A landscape with many valleys, sampled at points; each row gives a point and its height.
A ball rolls from a point to whichever of its 2 nearest points has the largest drop for the distance, and stops where none of them is lower. Distance is the straight distance between rows; heights are no part of it.
J_482 height 28.6: [2,7,0,1,-11,-6,7,-7,2,-14,-2,-1,21,-9,11,-11,-3,-4,4,-17,9,0,-2,-7,-18,-6,8,-13,8,-6,-14,11,-21,12,1,1,-11,5,8,19,16]
J_158 height 27.4: [6,-13,27,-17,-24,12,14,-5,2,-7,-10,-12,-4,-5,7,8,-17,7,14,-11,-7,20,11,3,5,0,-4,-14,8,1,-13,-5,-12,-15,-12,11,-6,16,11,6,-6]
J_825 height 61.3: [1,-7,3,7,-10,1,-1,-8,7,-7,5,10,1,5,2,9,-1,-5,10,-13,10,7,10,2,-13,12,4,-9,7,-8,2,2,6,1,10,-3,-6,9,20,7,-15]
J_22 height 64.3: [-8,-3,-5,8,10,16,-10,5,2,17,-14,5,2,-4,4,17,-10,-8,4,10,-9,-12,-3,-23,-4,-8,7,6,10,-11,8,8,0,1,17,7,-1,3,0,-7,-14]
J_862 height 64.4: [1,-18,-1,6,-8,4,3,-1,6,-4,22,11,-9,13,-12,16,1,5,3,-3,-2,15,9,13,12,9,-12,-7,-5,7,4,-12,13,-11,-11,-1,6,-3,9,-3,-16]
J_338 height 59.6: [-9,18,-15,4,16,2,-20,9,-4,1,-7,-3,12,-6,-13,-12,23,8,-13,12,7,-24,-14,-2,-4,-11,5,31,10,6,17,-2,-2,4,0,-3,0,-4,-26,2,3]
J_389 height 83.3: [-1,-11,7,-3,-13,12,5,-13,4,-15,-1,12,1,-7,10,11,-11,-1,-5,-21,-2,5,6,1,-7,-6,-2,-28,4,2,-9,-5,-3,-2,-4,-3,-4,0,13,16,4]
J_833 height 40.3: [-8,-21,3,1,5,11,-1,7,-7,19,7,3,-4,2,-7,12,-5,-4,12,6,-5,5,4,-6,4,-1,-1,-14,3,-5,1,-7,3,-7,-4,10,10,7,12,-2,-35]
J_981 height 55.9: [3,-1,3,-8,9,-12,1,3,-5,8,3,-15,-17,11,-5,-2,3,5,-5,12,-3,-6,3,14,7,-5,11,4,-18,1,-4,8,12,-5,-6,-6,6,2,1,-24,4]
J_617 height 25.4: [-5,-8,4,-14,-4,28,15,-4,4,3,-6,2,-1,5,9,5,-8,-5,5,5,11,-3,3,-4,-2,-8,4,-7,4,-11,6,-3,3,-9,16,-7,-5,3,2,-12,8]
J_50 height 21.1: [-5,9,-12,6,12,2,-6,-1,-3,5,-24,-6,9,-12,0,-3,-4,-2,-10,5,-8,-10,-6,-18,-9,-15,16,27,14,0,6,10,-17,12,4,7,-7,10,-9,-3,10]
J_683 height 72.6: [-1,-21,16,-10,-21,21,7,-3,3,-3,0,1,-7,3,6,23,-16,6,18,0,-5,15,8,-3,6,2,-8,-11,6,-8,0,-9,6,-18,-4,10,9,6,17,-1,-15]
J_443 height 17.5: [-1,17,-5,7,10,-4,-13,8,-7,7,-27,-15,7,-14,0,-6,-11,-3,-1,10,-12,-2,-8,-19,-5,0,4,27,12,-1,0,6,-16,10,2,14,-2,8,-9,2,-6]
J_963 height 75.6: [-11,7,-6,1,5,37,-5,5,6,5,-11,-1,12,-15,5,5,-10,3,-5,-1,-8,-3,-3,-18,-12,-3,-4,6,17,-2,12,-10,-12,-5,10,12,-7,4,-9,6,-4]
J_970 height 50.1: [2,5,-10,11,2,10,-11,4,-1,-9,4,10,18,-7,4,-2,11,6,0,1,-1,-17,-8,-15,2,-5,-8,0,12,6,9,-4,-7,10,-1,1,4,-20,-11,14,0]
J_232 height 76.8: [-3,7,2,0,5,13,1,-2,-3,2,-17,-6,7,-19,9,-2,-9,-2,-17,-13,-18,-8,-4,-9,-5,-14,6,-7,12,11,0,4,-23,11,-12,9,-11,12,-10,8,9]
J_316 height 72.4: [-7,-3,-9,11,9,-17,-8,-2,3,8,16,8,6,4,-11,-5,17,-6,-2,-12,4,-10,0,7,-13,5,10,-5,4,1,7,7,1,16,3,-10,-1,0,6,4,-13]
J_391 height 20.0: [-6,-4,-1,-6,-3,3,2,1,2,5,16,-4,4,6,-19,-10,8,6,9,-5,14,19,-1,17,-10,14,-15,0,-2,-3,1,-18,-9,-11,-8,1,5,11,4,11,-10]
J_102 height 37.2: [-2,6,-2,2,5,4,-5,11,0,6,0,4,-2,7,-7,2,4,-3,3,11,9,4,-2,0,-7,9,1,16,2,-9,6,2,10,-4,14,-5,-2,10,-7,-10,-10]
J_551 height 36.8: [4,0,-1,5,-9,-9,0,-10,1,-18,-1,8,10,-3,12,-2,-3,-7,0,-18,7,-11,-1,-10,-17,-10,13,-12,4,-8,-11,16,-8,15,4,-5,-6,-2,13,13,11]
J_331 height 42.1: [5,17,-3,-11,7,8,8,2,0,1,-12,-9,-2,-5,4,-12,3,7,-12,5,7,0,-7,1,5,-5,0,9,-8,2,2,-2,-4,-3,1,0,-3,-1,-17,-10,31]
J_798 height 57.1: [12,1,9,0,-10,-13,6,0,1,-7,5,-6,-5,10,-5,-3,3,4,10,-4,10,16,3,15,-1,15,-6,1,-5,1,-5,-6,5,-7,-4,-2,-2,8,7,-4,3]
J_813 height 37.6: [1,10,-9,-4,4,7,3,-1,7,-1,1,8,0,2,8,-2,12,3,-5,9,12,-12,-1,-1,1,-8,6,6,-4,-5,7,5,5,-2,14,-12,-3,-12,-12,-11,21]
J_579 height 60.5: [8,2,6,10,-2,-10,-6,11,-2,-4,6,1,-8,10,-8,13,-4,0,7,10,-4,10,4,-3,22,11,-13,7,-14,3,-4,-5,18,-7,-9,1,7,-12,3,-9,-12]
J_128 height 21.8: [-1,-13,8,-3,-2,-22,2,-9,2,5,17,-4,-4,2,-4,-8,10,1,-4,-11,0,5,1,22,4,2,2,-27,-5,8,-8,3,-6,1,-8,-9,4,1,2,13,7]
J_754 height 45.3: [10,2,-5,17,-8,-8,-7,-5,3,-20,6,16,13,0,10,-1,6,-4,6,-8,10,-9,-2,-16,-9,-5,4,-9,6,-4,-8,9,0,13,4,-3,2,-15,12,16,2]
J_925 height 64.0: [-9,16,-14,4,17,-8,-13,7,-4,6,-7,-4,3,-1,-16,-11,10,0,-9,8,4,-8,-9,0,-8,0,9,28,0,-1,9,3,0,7,6,-4,-4,6,-16,-5,-1]
J_432 height 44.1: [-1,6,-12,6,2,1,-9,2,4,-9,15,10,17,-1,-8,-11,22,8,-4,0,7,-10,-4,-1,1,-1,-14,1,8,10,10,-9,-1,5,-5,-3,4,-19,-13,15,-3]
J_901 height 18.3: [-3,-15,7,-23,0,15,17,-3,1,14,3,-11,1,10,-3,-4,-1,-2,7,5,17,0,4,11,1,-7,2,-10,2,-9,1,-2,-3,-12,8,-7,2,10,5,-12,9]
J_969 height 17.8: [3,4,7,-4,-2,-6,6,-7,3,-4,0,-7,5,-9,2,-12,-3,-3,-4,-19,-1,5,0,5,-16,4,5,-7,6,3,-8,3,-18,9,1,-3,-13,14,1,12,9]
J_988 height 52.1: [-1,6,-8,13,4,0,-11,7,2,-2,11,8,7,-4,-5,1,5,-2,-7,5,-13,-8,-1,-7,17,1,-19,4,2,14,7,-12,7,4,-15,5,6,-26,-11,8,-12]
J_387 height 28.5: [-3,16,-3,4,5,6,-9,16,-5,1,-3,-4,6,2,-13,-2,-2,1,5,10,4,7,-8,-6,0,13,-16,21,0,-7,6,-11,4,-6,7,4,6,0,-11,0,-17]
J_888 height 64.8: [7,13,-4,14,4,-9,-7,0,2,-9,0,9,-3,0,2,-1,2,-6,-5,-3,-6,-7,2,-3,-4,4,7,12,-3,6,4,8,8,13,0,-5,-7,-7,-5,-2,1]
J_586 height 22.2: [-4,2,1,-9,-2,6,8,-9,1,-2,-22,-6,2,-11,17,1,-14,-8,-11,-11,-1,-9,4,-13,-10,-17,21,2,11,-6,-9,19,-17,10,8,4,-16,16,9,-1,17]
J_790 height 72.2: [-5,-3,-7,12,0,-9,-8,-2,10,-1,26,13,5,10,-12,-4,15,3,1,-13,10,10,4,16,-6,18,-7,-5,-1,5,9,-8,6,4,-3,-11,-1,-4,6,11,-10]
J_143 height 50.8: [8,1,9,-6,-6,-9,5,1,-1,-3,-4,-6,-3,15,0,-2,1,2,13,8,19,8,2,6,-2,11,5,7,-4,-10,-2,1,13,-6,12,-6,-4,9,8,-14,5]
J_289 height 36.9: [0,15,-1,-9,12,1,0,9,-7,3,-2,-14,-4,2,-10,-10,4,7,-6,7,6,1,-5,9,1,-2,-7,11,-13,-4,-1,-8,-4,-9,-3,2,2,6,-11,-12,8]
J_748 height 47.5: [-6,-12,-2,7,0,11,-8,4,-1,12,1,12,4,-1,1,15,-6,-8,15,5,-1,2,4,-17,-4,7,-3,-9,10,-12,4,-1,3,0,11,9,6,0,10,8,-31]
J_305 height 22.7: [2,-3,3,-1,6,-7,1,4,-5,7,15,-7,-10,6,-12,1,2,3,-2,2,-8,4,1,13,12,0,-10,-8,-13,7,-2,-7,4,-8,-18,1,7,-3,1,-9,-12]
J_351 height 60.1: [0,-23,3,-3,-18,8,12,-10,6,-14,15,10,-8,9,-4,14,-4,6,8,-1,2,19,6,12,12,2,-13,-14,-4,4,2,-13,7,-16,-12,1,9,-1,12,0,2]
J_326 height 54.5: [-2,-5,1,10,-16,15,-8,-4,7,-2,0,13,6,-4,9,15,-9,-3,16,-5,3,10,10,-14,-13,14,-2,-6,11,-13,3,-5,4,-5,13,7,-5,3,19,14,-25]
J_375 height 78.5: [5,16,-6,-4,1,-4,-1,8,-3,-2,-7,3,1,0,4,-5,8,3,1,18,5,-2,-6,-7,17,-1,-12,6,-7,-3,-2,-6,5,-9,2,7,5,-18,-13,-2,9]
J_605 height 44.6: [1,2,4,-3,-4,2,4,2,0,-1,-4,3,-1,7,10,5,-5,-5,12,6,12,2,3,-4,-8,5,8,7,5,-12,2,7,12,1,22,-7,-6,11,6,-9,-1]
J_480 height 24.9: [6,4,-2,-7,0,-18,10,-4,-2,3,-9,-13,0,6,5,-16,4,-1,-1,5,12,-2,-2,5,-6,4,16,16,-7,-7,-5,14,-2,5,13,-7,-4,7,-1,-9,22]
J_971 height 30.6: [3,10,-2,-5,7,0,0,12,-6,-2,6,-9,-7,1,-12,-2,0,7,-6,10,-4,6,-1,8,13,1,-20,7,-17,4,-2,-15,5,-13,-11,4,9,-6,-6,-9,-1]
J_737 height 65.3: [3,-4,-2,2,5,-19,3,-5,-8,3,-15,-5,-15,2,6,0,-4,-7,-4,13,-10,-7,4,-3,0,-12,23,19,-9,1,-9,20,11,12,3,1,-1,2,-1,-18,10]
J_276 height 28.4: [-1,-9,6,-11,3,-25,5,-9,-3,11,5,-14,1,-1,-3,-13,6,-2,-6,-5,-1,-4,-3,15,3,-5,10,-21,-3,3,-8,14,-17,5,-3,-6,1,4,-4,9,12]
J_714 height 46.4: [3,15,-5,-5,10,9,4,7,-7,1,-12,-7,5,-12,3,-9,4,7,-14,5,-8,-5,-9,-4,9,-11,-8,2,-2,11,2,-10,-13,0,-11,8,-2,-7,-19,-3,18]
J_543 height 6.1: [3,9,2,-1,3,2,-3,11,-7,7,-24,-12,9,-9,5,-2,-12,-5,12,9,1,6,-8,-20,-2,7,-7,16,8,-10,-4,0,-14,2,9,16,0,1,-5,5,-3]
J_438 height 64.1: [-3,-28,4,-4,-16,10,7,-10,4,-10,6,17,4,3,8,13,-6,0,17,4,8,17,5,1,15,2,-15,-23,1,0,-5,-12,9,-12,-6,5,14,-9,18,11,-1]
J_64 height 78.7: [-1,0,6,-5,5,9,1,-1,0,3,-5,-5,-5,-15,-2,3,-9,0,-12,-14,-21,-3,4,5,-6,-3,2,-9,6,10,-3,-4,-13,3,-14,7,-11,16,-4,1,-8]
J_340 height 51.2: [8,-1,8,-9,1,-20,6,-3,-3,4,5,-16,-13,3,2,-8,3,5,-7,2,-6,-2,1,21,11,-1,4,-10,-17,9,-10,5,1,-3,-10,-5,2,2,-2,-12,15]
J_936 height 68.3: [3,-22,12,-4,-20,9,5,-12,0,-6,-3,10,1,6,12,18,-12,-3,19,-4,4,14,9,-3,4,5,-6,-21,6,-7,-6,-3,7,-7,-3,3,5,1,23,6,-10]
J_420 height 12.2: [-4,-10,2,-24,0,6,16,-3,-4,13,7,-9,5,10,-4,-11,4,1,8,11,24,5,2,13,9,-5,-12,-15,-7,-7,-3,-9,-5,-18,1,-3,13,-1,2,-3,7]
J_44 height 42.3: [-7,9,-14,-4,13,0,-3,-1,8,9,4,-2,0,-1,-4,-12,21,7,-14,5,9,-20,-5,6,-5,-11,14,10,-2,0,12,10,-4,3,11,-13,-1,-3,-17,-6,21]
J_620 height 77.2: [-4,-4,-11,11,8,-17,-6,3,0,13,15,12,0,9,-11,0,17,-10,1,0,2,-5,4,4,8,2,5,-9,0,2,1,5,11,8,-4,-2,8,-6,7,2,-20]
J_567 height 84.3: [-17,-10,-12,1,22,-10,-7,2,-8,25,-3,-2,1,0,-13,-4,9,-13,-4,11,-5,-17,-7,-11,-2,-12,11,3,9,-3,5,10,-9,8,1,5,3,5,1,-6,-15]
J_546 height 74.5: [11,23,-2,9,3,-11,-8,9,-4,-6,-17,-2,3,-4,3,-7,0,0,0,15,-4,-3,-6,-10,9,4,-1,25,-7,2,-3,8,10,4,2,3,3,-17,-16,-1,9]
J_209 height 73.1: [8,11,-1,0,9,-1,4,-3,-4,-2,-16,-6,-4,-12,6,-5,-7,0,-14,-7,-15,-5,-2,1,-5,-6,11,8,1,10,-3,6,-13,12,-7,4,-9,8,-12,-6,18]
J_71 height 69.1: [-2,-10,-1,9,-7,10,-1,-1,11,-9,20,13,-9,8,-7,12,-2,4,-6,-16,-7,12,9,12,-5,11,-7,-4,-1,4,7,-16,9,-3,-6,-6,-4,4,8,0,-13]
J_702 height 41.9: [7,-6,12,-16,-7,5,16,3,-8,-1,-8,-12,-8,-1,8,-1,-12,4,10,5,-5,11,-3,1,18,-7,-15,-16,-5,2,-14,-9,-5,-13,-13,9,6,-1,2,-5,10]
J_34 height 46.5: [-12,-1,-14,-1,15,2,-6,-3,3,14,9,6,8,4,-9,-6,22,-2,-5,6,15,-19,-7,-1,-9,-8,9,3,7,-5,14,7,-8,3,14,-10,-2,0,-9,-2,3]
J_999 height 37.0: [-1,5,-9,5,-3,-2,-4,0,2,-6,13,9,19,3,-5,-11,18,3,8,0,19,5,-4,-2,-11,11,-13,-1,6,-1,3,-6,-4,1,4,-3,3,-9,-1,17,1]
J_358 height 38.8: [3,6,-11,9,5,-12,-10,-1,-1,-3,-13,10,4,-2,6,4,8,-1,0,18,0,-19,-3,-19,4,-16,18,24,2,-3,-1,24,6,7,16,-4,0,-14,-11,-6,14]
J_449 height 32.1: [-3,-17,3,6,6,-4,-3,8,-7,14,16,0,-7,7,-14,12,0,-3,9,7,-9,6,6,2,16,-2,-11,-15,-5,7,-2,-6,7,-8,-19,6,13,-4,10,-2,-31]
J_873 height 68.0: [-12,16,-12,3,15,-18,-16,6,-4,10,7,-5,-8,6,-19,-17,19,1,-12,5,4,-9,-5,14,-6,4,18,30,-14,0,8,10,13,8,5,-10,3,2,-11,-8,-4]
J_66 height 60.4: [-7,-1,-7,-4,13,-22,-5,0,-5,20,12,-13,-14,6,-13,-12,13,3,-11,8,-6,-12,-1,23,4,-4,14,-2,-15,3,1,12,3,3,-4,-9,10,3,-2,-14,1]
J_373 height 41.8: [4,-4,4,3,6,-30,-1,-6,-2,4,0,-6,-10,-1,-4,-6,3,-7,-9,-7,-17,-6,2,10,-2,1,15,-3,-6,10,-8,13,-3,13,-11,-3,-2,8,1,-2,-3]
J_934 height 55.6: [1,-8,2,-6,-17,11,15,-3,9,-16,17,3,-9,13,-3,8,-3,12,5,-1,10,21,3,16,4,10,-13,2,-5,0,7,-16,14,-19,1,-7,3,2,6,-9,11]
J_35 height 60.6: [3,2,-3,-3,10,-24,-4,2,-11,10,-6,-19,-15,7,-8,-4,2,-1,-2,21,-2,-4,1,4,3,-7,19,21,-19,-1,-11,16,16,3,-3,0,5,6,0,-23,0]
J_293 height 57.9: [2,4,-6,15,-3,7,-13,-1,0,-15,7,8,23,-12,2,-5,2,1,0,-14,-4,-11,-2,-14,-15,-2,-5,-6,14,6,1,-3,-11,17,-10,3,-3,-8,1,23,-8]
J_894 height 70.1: [10,20,-4,8,3,-19,-6,4,-3,-10,-13,-2,4,-3,0,-14,3,-2,-2,1,-1,1,-4,-5,-7,4,8,28,-3,2,-5,11,-1,15,3,0,-6,1,-11,1,12]
J_989 height 74.2: [-1,-3,3,1,1,15,5,0,5,-4,11,4,-10,-5,-4,8,-6,4,-16,-14,-20,0,4,9,-3,3,-9,-5,-1,13,4,-15,-2,1,-12,-1,-5,4,-4,-1,-7]
J_471 height 53.4: [4,0,-9,14,1,-8,-8,1,1,-5,-4,15,11,0,7,6,0,-11,5,0,2,-13,-2,-22,-11,-8,12,6,9,-10,-3,17,-2,16,12,-1,-3,-7,7,7,-7]
J_633 height 4.9: [-8,-5,-3,-17,7,-5,4,3,-5,16,16,-16,-2,10,-17,-13,12,9,0,5,17,3,-3,23,2,1,-12,-11,-14,-9,2,-10,-7,-18,-4,-3,15,6,1,1,-2]
J_49 height 16.9: [3,-3,20,-9,-18,11,6,-1,1,-1,-8,-12,-11,-10,4,11,-13,6,3,-16,-13,11,11,2,-7,5,-2,-3,11,1,-5,0,-9,-9,-10,11,-14,18,14,2,-14]
J_347 height 25.6: [9,6,-5,-1,-1,-11,6,-9,-3,-8,-8,2,4,-8,18,-7,2,0,-5,-1,0,-13,-6,-12,2,-16,16,-1,0,2,-9,18,-13,13,3,-2,-5,-9,0,2,27]
J_608 height 65.5: [5,12,-2,4,0,-19,-12,14,-5,-2,11,-6,-12,15,-13,0,4,6,0,11,3,8,6,10,21,7,-8,15,-21,5,-5,-4,24,-10,-12,-1,8,-11,0,-12,-13]
J_112 height 32.4: [10,9,-6,4,1,-7,-1,-2,1,-9,-18,8,5,-8,17,2,-2,-1,2,10,-1,-14,-6,-23,5,-16,13,11,3,-3,-5,18,-5,13,10,0,-2,-14,0,-1,19]
J_394 height 86.3: [-4,-16,7,-11,-8,18,10,-15,5,-4,2,7,14,-11,7,1,-5,-5,-3,-18,3,3,5,1,-10,-10,2,-33,9,0,-13,-4,-16,0,-4,-1,-4,4,5,25,2]
J_220 height 44.3: [-1,9,-7,11,8,-10,-14,10,-4,7,-11,11,-2,2,1,6,5,-6,0,27,-1,-14,-2,-17,14,-6,11,22,-3,-2,0,18,18,-1,15,-1,7,-16,-12,-9,-1]
J_860 height 41.7: [10,5,2,-2,-10,3,8,-2,3,-15,-1,5,4,-1,11,-1,-4,3,7,-4,5,12,-1,-3,0,5,-10,-5,1,1,-5,-8,1,-3,3,0,-4,-9,3,5,15]
J_953 height 37.3: [5,-5,12,-14,-11,11,12,-11,1,-12,-20,4,-6,-1,23,9,-18,-3,2,-10,-1,-3,0,-4,6,-8,8,-14,2,-4,-8,3,4,3,5,-5,-6,-1,12,-6,17]
J_822 height 83.2: [-14,0,-10,4,17,0,-12,1,-5,12,1,0,13,-6,-13,-11,12,-4,-3,-2,-2,-16,-11,-7,-16,-7,7,7,19,2,10,5,-14,13,-3,1,-1,5,-5,5,-13]
J_857 height 69.4: [4,5,-3,4,7,-6,4,-8,0,0,-13,1,-15,-9,9,0,-4,-2,-15,-2,-13,-11,3,2,-6,-11,23,20,-11,5,-1,12,4,13,1,-4,-7,6,-13,-12,18]
J_62 height 16.8: [3,-1,1,-9,1,-12,13,-12,1,-2,-10,-9,-1,-1,11,-11,-2,-3,-8,-5,0,-9,0,5,-6,-7,21,3,-2,2,-7,18,-10,13,8,-8,-9,9,-2,-6,29]
J_214 height 67.7: [2,-9,9,4,-4,-17,-3,-5,1,3,13,-11,-18,20,-2,1,3,1,2,-6,3,-4,8,25,-1,8,22,4,-17,1,5,9,19,5,6,-16,1,16,10,-17,3]
J_626 height 30.3: [-2,-5,5,-16,-4,20,11,-11,3,-1,-24,2,-4,-6,22,11,-20,-10,-6,-11,-5,-11,6,-9,-4,-17,16,-11,9,-8,-5,10,-4,4,8,-2,-10,8,11,-5,13]
J_846 height 75.4: [4,-10,14,-8,-10,-7,11,-14,5,-7,7,-3,-8,5,10,-1,-4,5,-5,-16,2,-1,7,23,1,3,10,-19,-9,6,-2,3,6,-1,-1,-14,-2,7,6,-2,21]
J_262 height 57.8: [-3,-3,-8,8,-1,12,-4,7,2,-2,8,9,4,-6,2,9,-4,2,1,5,-12,6,-2,-11,12,3,-23,-5,1,6,6,-14,4,-5,-5,12,11,-21,-7,10,-11]
J_986 height 73.7: [3,7,-7,5,-2,-6,2,0,10,-10,18,8,-9,8,0,-3,13,7,-8,0,3,2,5,13,7,8,-11,0,-11,6,6,-8,12,-7,-4,-7,3,-15,-5,-4,8]
J_60 height 35.2: [3,-14,16,-10,-14,12,13,-3,-2,-5,-7,-3,1,-6,11,4,-17,4,16,-4,-8,22,2,-4,12,2,-16,-17,4,2,-13,-10,-9,-11,-9,14,3,-1,9,13,-1]
J_794 height 69.9: [3,17,-6,0,3,-19,-6,6,2,-3,11,-2,-12,8,-2,-7,13,3,-10,10,0,-3,4,16,17,4,-4,9,-19,7,-2,-2,18,-7,-11,-1,6,-19,-7,-11,3]
J_211 height 79.4: [-11,1,-9,3,11,19,-8,5,1,7,-5,1,14,-7,-7,-3,3,-3,-2,-1,0,-9,-7,-14,-15,-5,-1,2,17,-3,12,-4,-12,5,8,7,-6,4,-8,5,-11]
J_65 height 35.0: [9,6,6,-3,-6,7,6,-4,0,-11,-11,5,-3,-7,17,4,-9,-1,-1,-7,-4,-3,-1,-9,0,-4,1,-7,0,0,-5,1,-3,5,2,0,-6,-4,2,-2,14]
J_802 height 44.4: [-5,1,2,-3,-5,16,2,7,-1,1,5,2,6,10,-4,3,-3,2,12,11,20,15,3,-3,-6,13,-8,10,4,-16,7,-10,8,-17,17,-2,1,7,3,-2,-15]
J_601 height 46.6: [7,-7,13,-15,-4,-5,16,-3,-4,3,0,-9,-6,0,4,-4,-3,2,0,2,-1,4,-2,11,13,-7,-4,-17,-7,4,-10,1,-4,-8,-8,-2,0,1,-1,-6,16]
J_640 height 62.9: [-5,-8,3,2,-7,20,3,8,0,-2,4,6,-1,-1,2,16,-15,3,15,13,-6,15,-3,-12,10,11,-21,-2,-1,-7,3,-17,5,-17,4,13,13,-12,-2,4,-11]
J_651 height 71.8: [-2,-16,8,-7,-2,-6,6,-10,4,9,15,-5,-10,12,-1,-5,4,2,-3,-8,7,-8,6,26,-2,4,14,-13,-12,-1,9,9,5,-2,10,-17,4,11,7,-9,9]
J_809 height 12.6: [-8,-3,-7,-5,1,-5,2,-1,4,5,22,1,4,6,-17,-14,17,4,2,1,18,10,0,19,3,9,-19,-6,-7,-2,2,-14,-4,-14,-6,-1,14,-4,1,10,-3]
J_174 height 48.4: [2,1,-1,7,-10,2,4,-6,7,-18,10,9,8,-1,-2,-2,2,4,-1,-13,0,16,1,6,-5,9,-16,-9,0,9,-1,-13,-2,-3,-8,-1,-6,-3,2,14,6]
J_832 height 49.4: [3,9,-5,12,5,-14,-11,13,-2,8,-6,6,5,4,1,5,3,-7,8,24,6,-3,-4,-19,16,6,-3,15,-3,-8,0,10,17,-3,14,0,10,-18,-6,0,-11]
J_145 height 67.4: [-4,-8,-4,14,-3,-9,-9,-7,8,-1,19,16,0,9,-7,3,10,-5,0,-20,8,0,8,10,-13,11,8,-13,1,0,5,4,10,11,2,-11,-5,3,19,10,-14]
J_79 height 14.0: [0,-15,4,0,0,-17,2,-5,0,5,19,0,-3,4,-11,-1,9,1,0,-5,-2,8,2,19,12,3,-11,-20,-7,10,-6,-7,-1,-8,-20,-1,8,-3,2,7,-5]
J_915 height 72.3: [1,-12,11,-11,-7,23,7,0,-4,9,-8,-5,-10,-1,9,15,-19,0,12,5,-7,2,4,-10,5,-4,-4,-10,6,-8,1,-4,2,-10,3,8,4,5,7,-9,-10]
J_74 height 28.3: [4,2,-4,9,-5,-7,-6,5,-1,-1,1,9,13,2,0,-1,4,-5,15,6,9,7,-1,-11,-3,11,-11,2,6,-5,1,-2,2,4,9,2,3,-9,5,11,-11]
J_212 height 58.7: [6,4,0,13,3,-11,-7,3,-1,-4,3,5,1,-3,-3,2,0,-6,-3,-5,-15,-1,1,-2,4,6,-9,0,-2,11,0,-5,7,11,-16,3,-4,-14,-2,5,-8]
J_774 height 55.2: [6,4,3,10,5,-12,-8,13,-7,8,-7,-2,-7,3,-2,9,-8,-3,9,20,-5,2,-2,-11,20,4,-8,7,-11,-2,-7,3,15,-5,1,6,13,-15,0,-7,-11]
J_457 height 17.9: [0,-7,19,-8,-14,5,8,-8,6,-3,3,-11,-7,-7,-1,5,-10,5,-3,-23,-10,15,8,18,-11,9,0,-13,8,5,-7,-4,-13,-4,-12,3,-14,24,7,10,-8]
J_336 height 34.7: [0,-5,2,-5,12,-14,4,-3,-6,13,-3,-8,-5,-3,-2,-6,4,-7,-7,0,-10,-9,-5,6,1,-11,9,-13,-1,2,-6,9,-10,6,-6,-1,0,7,-4,-5,4]
J_36 height 7.7: [4,0,17,-11,-10,2,13,-9,4,-7,0,-14,-4,-8,6,-4,-9,4,-7,-24,-6,15,5,19,-8,5,5,-12,0,6,-10,1,-16,1,-6,-6,-11,19,2,11,15]
J_203 height 70.9: [-3,1,3,-2,-3,23,3,3,2,3,-3,-3,1,-12,2,4,-11,2,1,-4,-11,7,2,-8,-7,5,-11,-2,9,-2,3,-14,-7,-4,2,12,-5,6,0,5,-12]
J_243 height 80.9: [-5,-6,-9,3,15,-13,-7,8,-5,19,5,4,-1,7,-12,1,10,-11,1,14,2,-11,-3,-5,3,-4,7,-3,2,0,3,6,6,4,1,0,7,-3,2,-6,-24]
J_105 height 79.5: [7,-4,8,1,-14,-5,7,-13,6,-21,1,10,-3,-1,15,4,-7,0,-3,-23,3,3,3,7,-5,1,3,-24,-5,4,-12,1,4,4,-5,-8,-7,-1,12,9,18]
J_256 height 54.4: [7,5,8,6,-7,-6,1,1,3,-14,5,-1,-7,3,-6,-1,-2,7,-2,-14,-5,20,1,13,2,14,-15,2,-6,11,-3,-13,2,-2,-13,1,-6,2,3,2,3]
J_165 height 65.0: [-4,6,-5,8,-4,22,-5,0,3,-13,3,5,14,-13,2,-2,-8,2,-5,-14,-11,2,-2,-8,-11,6,-14,-2,14,8,8,-14,-9,9,-7,8,-7,-1,-5,16,-8]
J_895 height 68.4: [-4,-9,2,2,5,21,-1,6,1,13,-11,5,-4,-2,8,17,-17,-3,7,12,-8,-6,-5,-19,7,-4,-2,-5,4,-10,6,-1,3,-10,12,9,6,-5,0,-8,-11]
J_879 height 12.1: [-5,2,-6,3,7,2,-1,-6,-1,10,-23,-4,2,-16,10,4,-12,-9,-10,-3,-15,-9,-1,-20,-9,-16,20,12,16,-5,0,16,-19,10,4,13,-12,13,2,0,2]
J_715 height 55.3: [-8,19,-11,4,13,18,-13,10,-5,-1,-12,-8,14,-9,-11,-11,10,7,-12,4,2,-10,-12,-7,-4,-4,-7,21,10,5,15,-12,-10,1,-3,3,-2,3,-22,5,2]
J_549 height 31.8: [-3,1,-2,-6,-1,22,7,-3,7,-7,-9,13,-7,3,15,8,-6,0,-4,1,7,-12,0,-7,0,-9,10,0,-1,-6,9,2,12,-2,19,-14,-7,-3,-5,-14,18]
J_799 height 50.4: [1,-3,7,-7,-13,14,9,8,-2,-9,8,-7,-5,13,-7,7,-3,10,11,8,14,20,3,6,6,9,-17,11,-6,-11,2,-15,7,-21,4,1,6,6,2,-8,-6]
J_880 height 59.2: [-5,-1,-9,12,9,-2,-11,1,0,5,-9,13,-3,1,1,11,0,-10,-3,6,-8,-15,1,-17,-8,-8,17,16,8,-6,7,18,6,12,14,-4,-4,0,-2,-6,-12]
J_146 height 17.7: [1,10,0,11,1,6,-10,8,-4,-2,-9,-1,12,-6,2,1,-7,-1,9,5,-3,2,-7,-20,0,14,-14,10,6,-3,2,-5,-2,4,5,11,6,-9,-7,10,-11]
J_113 height 63.2: [6,1,9,5,-4,-20,-1,3,1,-6,8,-8,-16,17,-7,-2,4,4,2,-2,5,6,7,22,2,13,8,11,-15,3,0,3,18,1,-4,-10,-3,6,7,-13,-1]
J_566 height 50.9: [-5,15,-8,-3,8,20,-2,10,-6,-3,-6,-9,10,-10,-7,-10,0,8,-14,0,-7,-1,-13,-4,0,-1,-17,6,6,9,13,-22,-13,-2,-9,9,-1,-2,-21,4,5]

Call two points neighbours if one is among the 2 nearest of the other. Go from one point of each pair to the other, from neighbour to neighbour, staying as low as possible. Name the highest point that can't be avoided.
J_988 / J_633 => J_822
J_36 / J_49 => J_457
J_543 / J_879 => J_50
J_65 / J_543 => J_953
J_543 / J_62 => J_143

Where does a ball stop that starts at each point below?
J_34 => J_633
J_715 => J_79
J_22 => J_36
J_825 => J_79
J_822 => J_543
